Each scene shows the same named points in several views. A view is turned or mirrored, shifted and resized as a whole, has a little noise and may leave points out.

Scene 1
View 1
K226: [ 10   0  -6   6 -12   2 -12   9 -15   4  -3  -8   7  -6  -6 -24  -9 -17
   2  -5  20  19 -12  10  14  -2   2 -28]
K565: [  2  12 -11  14  -6   7  -3   0   7  17   6 -19   1   0 -13 -12   1  17
  -3  -7  10   8   7  10  -7  11  -3  -1]
K63: [  5 -11 -13  -8 -16  12  -3  14 -19 -15  -7  -2  10 -15  -9  -8   0 -13
   6 -21  12   8  -8  -6   8  -9   3  -4]
K549: [-20  14  -1 -22 -16  24  19  24 -13  -9  12  -3   3 -18 -14 -20  10  17
  18 -27  -6   3  -3   1 -12   3 -21   7]
K509: [  0   8  -2 -21   6  13  15  -6  10   0  -2   2   1 -16 -16 -10  -7  23
  13 -30  13 -11   1 -13 -29   3   3  18]
K224: [  9  13  -5   2   4  -4 -14  -9   7  11   7  -5  -5  -5   0 -11   9  13
  -1 -15   8   5   5   5  -9   5  -1  12]
K439: [ 14  -3  -9  -5  -5  -2 -16   4 -15  -8  -1   3   4 -13   1  -7   6 -10
   2 -20  14   9  -6  -5   6  -9   6  -1]
K942: [ 22   1  -3   5   7  -8 -14 -11   0  10 -10   0   4  -8  -7 -19 -19 -10
   0  -9  32   7  -7   3   0  -1  13 -17]
K295: [  8  -3 -12  -2  -7   8  -3   2  -7  -5  -4  -5   7 -11 -10  -6  -1   0
   4 -19  12   4  -3  -6  -3  -3   4   1]
K368: [ -3   9   1 -20  -5   5   2  12 -16 -10   6   8  -4 -19  -2 -20   8   0
  14 -28   5   6  -9   1  -4  -2 -11   2]
K357: [ 13  -2 -11   5  -8   1 -12   3 -10   0  -3  -6   6  -7  -5 -12  -2 -10
   0 -11  16  12  -4   2   6  -3   5  -9]
K621: [ -1  17  -3   7  -9   7  -2   8  -2  14   7 -14   2  -2  -9 -22   1   8
   2  -6   8  12  -2  17  -2  11 -11 -10]
K16: [ -1   0  -8  -7 -13  19  12  15 -13  -4  -7  -6  12 -12 -19 -21 -15  -3
  11 -13  14   8 -10  -1  -1   1  -1 -18]
K134: [-10   5  -3 -15 -11  25  22  18 -10  -2  -3  -7  10 -14 -25 -23 -15   6
  19 -18   9   3  -8   0 -10   2  -7 -14]
K237: [  6   6 -11  14  -9   5  -6   4  -3  12  -3 -17   6  -1 -12 -19  -8  -2
   0  -2  17  14  -2  11   6   6   1 -20]
K811: [ 15  -8 -11  -8  -3   0 -11  -2 -10 -11  -5   4   5 -17  -2  -4   3  -6
   1 -24  16   5  -3 -10  -2  -9   9   7]
View 2
K439: [  7  -5   3   1  15  -4  -8   1  14  -9 -13   3  -8 -11   0  11   1 -11
  20   7 -16  10  -3   7   6   2 -14  -4]
K63: [ 10   2  11   0  14  -4  -9  -8  11  -9  -6   5  -6 -15   1  12 -16   0
  17   6  -8  15  -3   7   8   4  -4 -15]
K226: [  8   7  -2  20   6  -2 -13  -2  -3 -10  -5   0  -8 -22  -3   3   3   5
  17   2 -11   2 -21  10   4 -13  -7   3]
K549: [ -6  -4  11  17   1  -5 -22   0  13  17   8  15  -6  14  -8   9 -36  -8
  -8  -8   5   9   7 -15   1  15  -1 -25]
K621: [ -5  -5  -2  26  -7 -11 -10   9   1   1   4   9  -6   4 -12 -10  -5   0
   4   5  -1  -4 -15   0   2  -4  -4  -1]
K237: [  2  -1  -3  20  -3 -11  -3   1  -3 -10   3   6  -6 -10 -11  -9   3   5
  12   9  -1  -3 -21  11   3 -10  -3   2]
K368: [ -2  -4   4  13  10   5 -21   1  14  11  -3   9  -9   1  -3  14 -15 -15
   6  -6 -10  11   7  -9   1  10 -12 -11]
K509: [-14 -25   4   5   7   3   9  -3  22   6  12  19 -12   6 -21  12  -8 -23
   0   9  18   9  13   0  -5  27  -9 -15]
K811: [  3 -11   6  -4  16  -2  -1  -3  18 -10  -9   5  -8 -10  -2  12  -1 -14
  21  10 -10  13   3   8   5  10 -12  -6]
K134: [ -1  -3   7  21   1   4  -9 -12   4   5  15  13  -9 -10 -14  12 -25   2
  -2   0  15   8  -6  -1  -2  10   3 -23]
K295: [  4  -9   9  -3  11 -12   0   0  13 -12  -6   8  -5  -4  -4   4  -6  -5
  17  11  -6  11  -2   9   8   5  -6 -10]
K565: [-10 -14   0  16 -10 -19   4  13   6  -4   6  12  -5   9 -17 -14   1  -4
   6  13   3  -5 -10   6   2   0  -2   2]
K16: [  6   3   7  17   6   2  -9 -11   2  -3   7   8  -9 -17  -9  10 -17   6
   5   4   9   7 -10   5   0   2   0 -17]
K357: [  3  -3  -1  13   3  -8  -2   0   4  -8  -3   4  -8 -11  -8  -1   3   0
  13  10  -5   2 -14   9   4  -5  -6   1]
K224: [-12 -19  -3  11   0 -13   1  14  15   0  -2  12  -8  11 -14  -6   8 -19
   9  11  -6  -1   0   2   2   7 -14   6]
View 3
K357: [  6   1  -4  -3 -10  -6  -9  -1   1  10   2   0   5   8  -6   0  10   8
   3  -6 -16  15  -5   9   4  -1   8 -11]
K237: [  9  -1  -6  -6 -12  -5 -13  -8  -1  15   3  -2   5  10  -9   4  12  13
   4 -12 -20  21  -9   9   3   2  11 -11]
K134: [ 19 -16 -26   4   0 -18 -14 -12  -8  13  -5  12   8 -14   4   5  10  20
   8  -1   1   4  12   3   6 -15  24  -1]
K811: [ -2   5   2   5  -6  -8  -7  12   8  -8  -2   9   7   5   5  -8   3  -4
  -4  10  -7  -3   9  12   4 -10   4 -13]
K565: [ 12 -14   5   3  -6   4 -11  -6 -10  14  13  -5   3   9 -10  13  14  16
 -11  -2 -17  17  -8  -6   7   1   7  -2]
K224: [  1  -8  14   2  -4   3  -2  -2  -9  -1  14  -5   8  13  -8   2   7  12
 -18   4 -11   4  -6  -8  10  -3   2   0]
K509: [  6 -18   0   8   0   0  -5  10 -16   4  10  12  12 -13   5   8  -1   8
 -13  21  13  -7  12 -13  12 -16   9   5]
K439: [ -1   7   2   4  -6 -12  -7   5  10  -8  -4   3   9  11   0 -10   7   1
  -2   3 -13   0   4  14   2  -8   6 -12]
K942: [ -7  10  -3 -18 -20  -2  -5   9  -5  17   4   2  11  11  -8  -8   1  -1
   7  -1  -6  16  -7  11   6   1   4 -12]
K621: [ 11 -10  -4   1  -4 -10  -7 -17  -8   8   6  -4   5   6 -10   4  13  22
  -3 -10 -16  16 -10  -1   6  -2  15  -1]
K368: [  2  -6  -7  11   9 -28   3 -15  -1 -21  -6   4  15  -4   4 -16   4  18
  -5   4   0 -13   8   4   7 -17  22   4]
K549: [ 20 -24 -14  20  15 -22  -9 -22  -6  -9  -3   9   9 -12   6   3  12  28
  -8   3  -2  -9  12  -5   8 -19  25   7]
K16: [ 15  -7 -22   0  -5 -17 -14  -6   0  13  -6  10   7  -6   2   1  12  13
  12  -3  -6   9   9  11   3 -11  19  -8]
K226: [  3   8 -12 -11 -12 -19  -9  -8   4   8  -5  -1   8  11  -7 -11   9   8
  14 -15 -19  17  -8  19   2   0  15 -13]
View 4
K549: [ 10  25   7 -12   5  21 -29  36  -7 -10 -17  28 -20   5  -6   1  -1 -14
   3  -3   7  -4   6   5  60 -10  -5  21]
K224: [-13 -18   2  -9  -4  -9 -14   0  -3 -16  -1   0 -10  11 -12  -2   2  -7
   9  10 -10   3  17  10  15   9 -22   9]
K295: [ -1  -9   8 -12   3  -5  -6  -4  -2  -3  -4  12  -7  14   2   0   0 -12
  10  -1   3 -11 -13   9  25  -4   3   6]
K226: [  6   8  16 -24  -3   4  -3  -8 -14  -9  15  -9  18  24   9  -2   0   0
   9  16 -19 -19 -31  -3  22  -8  -3  -6]
K942: [-10  -3  14 -30  -2 -16   5 -20  -3 -10   6  -8  10  27  -3  -9  -1  -5
   8  10  -7 -19 -25   5  -4   1 -21  -1]
K509: [-11   1   3 -18   9  -9  -9   6   9  -3 -27  28 -28   7 -20  -7   0 -26
   7 -10  23  -8   7  17  20   2 -23  25]
K134: [ 11  25  14 -26  11  19 -12  15  -5   1 -17  32   0  19 -15  -6   1 -14
   7  -3   3 -17 -19   3  42 -10  -8  14]
K237: [  2  -7  13 -22   2   8  -6  -8  -9  -3   6   5  19  26 -13  -3   2   3
  14  16 -30 -12 -18   0  22  -1 -12  -4]
K368: [  6  20   9 -15  -2   0 -20  17  -8 -18  -3   1 -20   6  13  -1  -2 -14
  -2   0  12  -5  -1   7  38 -10  -5  16]
K565: [ -9 -19   6 -11   4   8 -14   0  -4  -3  -6  14   7  20 -25  -3   5   1
  18  10 -26  -3   9   7  23   9 -18   5]
K811: [ -4  -9   7  -9   3 -15  -2  -9   1  -8   3   0 -16  11  13  -2  -1 -16
   8  -4  13 -10 -17  13  19  -6  10   6]
K621: [  0   1  11 -20   0  15 -15   7 -11 -10   1   7  11  20 -17   0   1   2
  10  16 -28  -5   0   1  34  -1 -20   4]
K63: [  7   3  11 -10   3  -1  -3  -2  -3  -4   4  10  -6  13  14   0  -2 -11
  10   0   6 -19 -30   5  34 -13  21   1]
K357: [ -2  -7  12 -17   1  -1  -4 -10  -6  -7   5   3   9  23  -4  -2   2  -2
  12  12 -16 -10 -17   4  19  -1  -4  -2]
K439: [ -1  -6   8  -8  -2 -12  -4  -9  -5 -14   8  -7  -8   9  18  -1  -2  -9
   7   5   4 -11 -16   8  22  -7   9   1]
K16: [  9  18  15 -25   8  13  -7   3  -4   2  -7  22   5  21  -6  -3   2 -11
   8   2  -2 -20 -30   1  36 -11  -2   6]
View 5
K439: [  3   5   8   6   2   4  -8  -3 -13  -9   6 -10 -14  -7   7  14  -5  -2
   7   6   0  12   9  15  -3  10  -6   7]
K134: [ -6  -6 -11  15  -6  11  31  14  24  -2 -11   2   9 -13   3  10   2 -21
  10  -4  19   7  -5   4  12 -18 -14 -17]
K357: [ -5  16   5   9  -2  22  -6  -9  14 -11 -12  -1 -10  -3   3  13   3  -3
   3  10   4  14   4  -4  -3   5  -8   0]
K565: [-16  14  13  -1   7  22   0  -3  27 -21 -22   1  -9   0  -2  17   5  -3
  27   7  21  14  -2 -20  -8  16 -21  -5]
K295: [  0   6   7   0   1  10   7   3   0  -5  -1  -9  -7 -11   5  18  -1  -1
  15   3   7  10   1   7  -5   3 -13  -1]
K63: [  7   1  -1   8  -4  10  10   5  -4  -7   4 -12  -9 -11   6  11   2  -1
   0   1  -2   1   1  20   9  -1  -6   2]
K811: [  4   5  10   1   5   0  -2   1 -15  -3   6 -13 -10 -13   4  18  -6   0
  14   5   1  13   7  15 -10   7 -10   2]
K368: [ -8 -19  -3  16   1 -12   7  11  -3 -12  -5  -1  -2 -10   4   1  -7 -22
  16  -7  23   9  11  13   3   3  -9   3]
K224: [-14   6  16  -2  12   4 -10   0   6 -18 -13  -1 -11  -2   1  15  -6  -3
  32   5  25  20   7 -12 -19  19 -20   2]
K549: [-13 -31  -9  12   1  -6  28  27  14 -21 -15   1   5 -11   2  -4   1 -24
  28 -13  34   1  -3   6  16   1 -16  -7]
K226: [ -2  18   0  20 -11  26 -11 -18  14 -10  -6   3  -9   2   5   8   2  -7
 -16   9  -3  16   9   3   5   1  -1   6]
K237: [ -7  19   5   9  -6  32  -5 -12  27 -15 -15   4  -7   2   2  13   3  -4
   3  10   6  14   3 -11   0   4 -10  -3]
K16: [ -1   0 -10  16 -12  23  24   6  25  -7  -9   1   5  -9   6   7   6 -16
   0   0   6   3  -6   7  19 -12  -8 -11]
K942: [ -2  28  12  11   0  21 -12 -20   7   4  -3   2  -5  -6   4  26  -7  -8
   0  16   2  29  12  -5 -22  -4  -9  -2]

In a view up to two points have been moved. Name them for each view, in the order of its rows, or write none.
view 1 | K357
view 2 | K295
view 3 | K368
view 4 | none
view 5 | K16
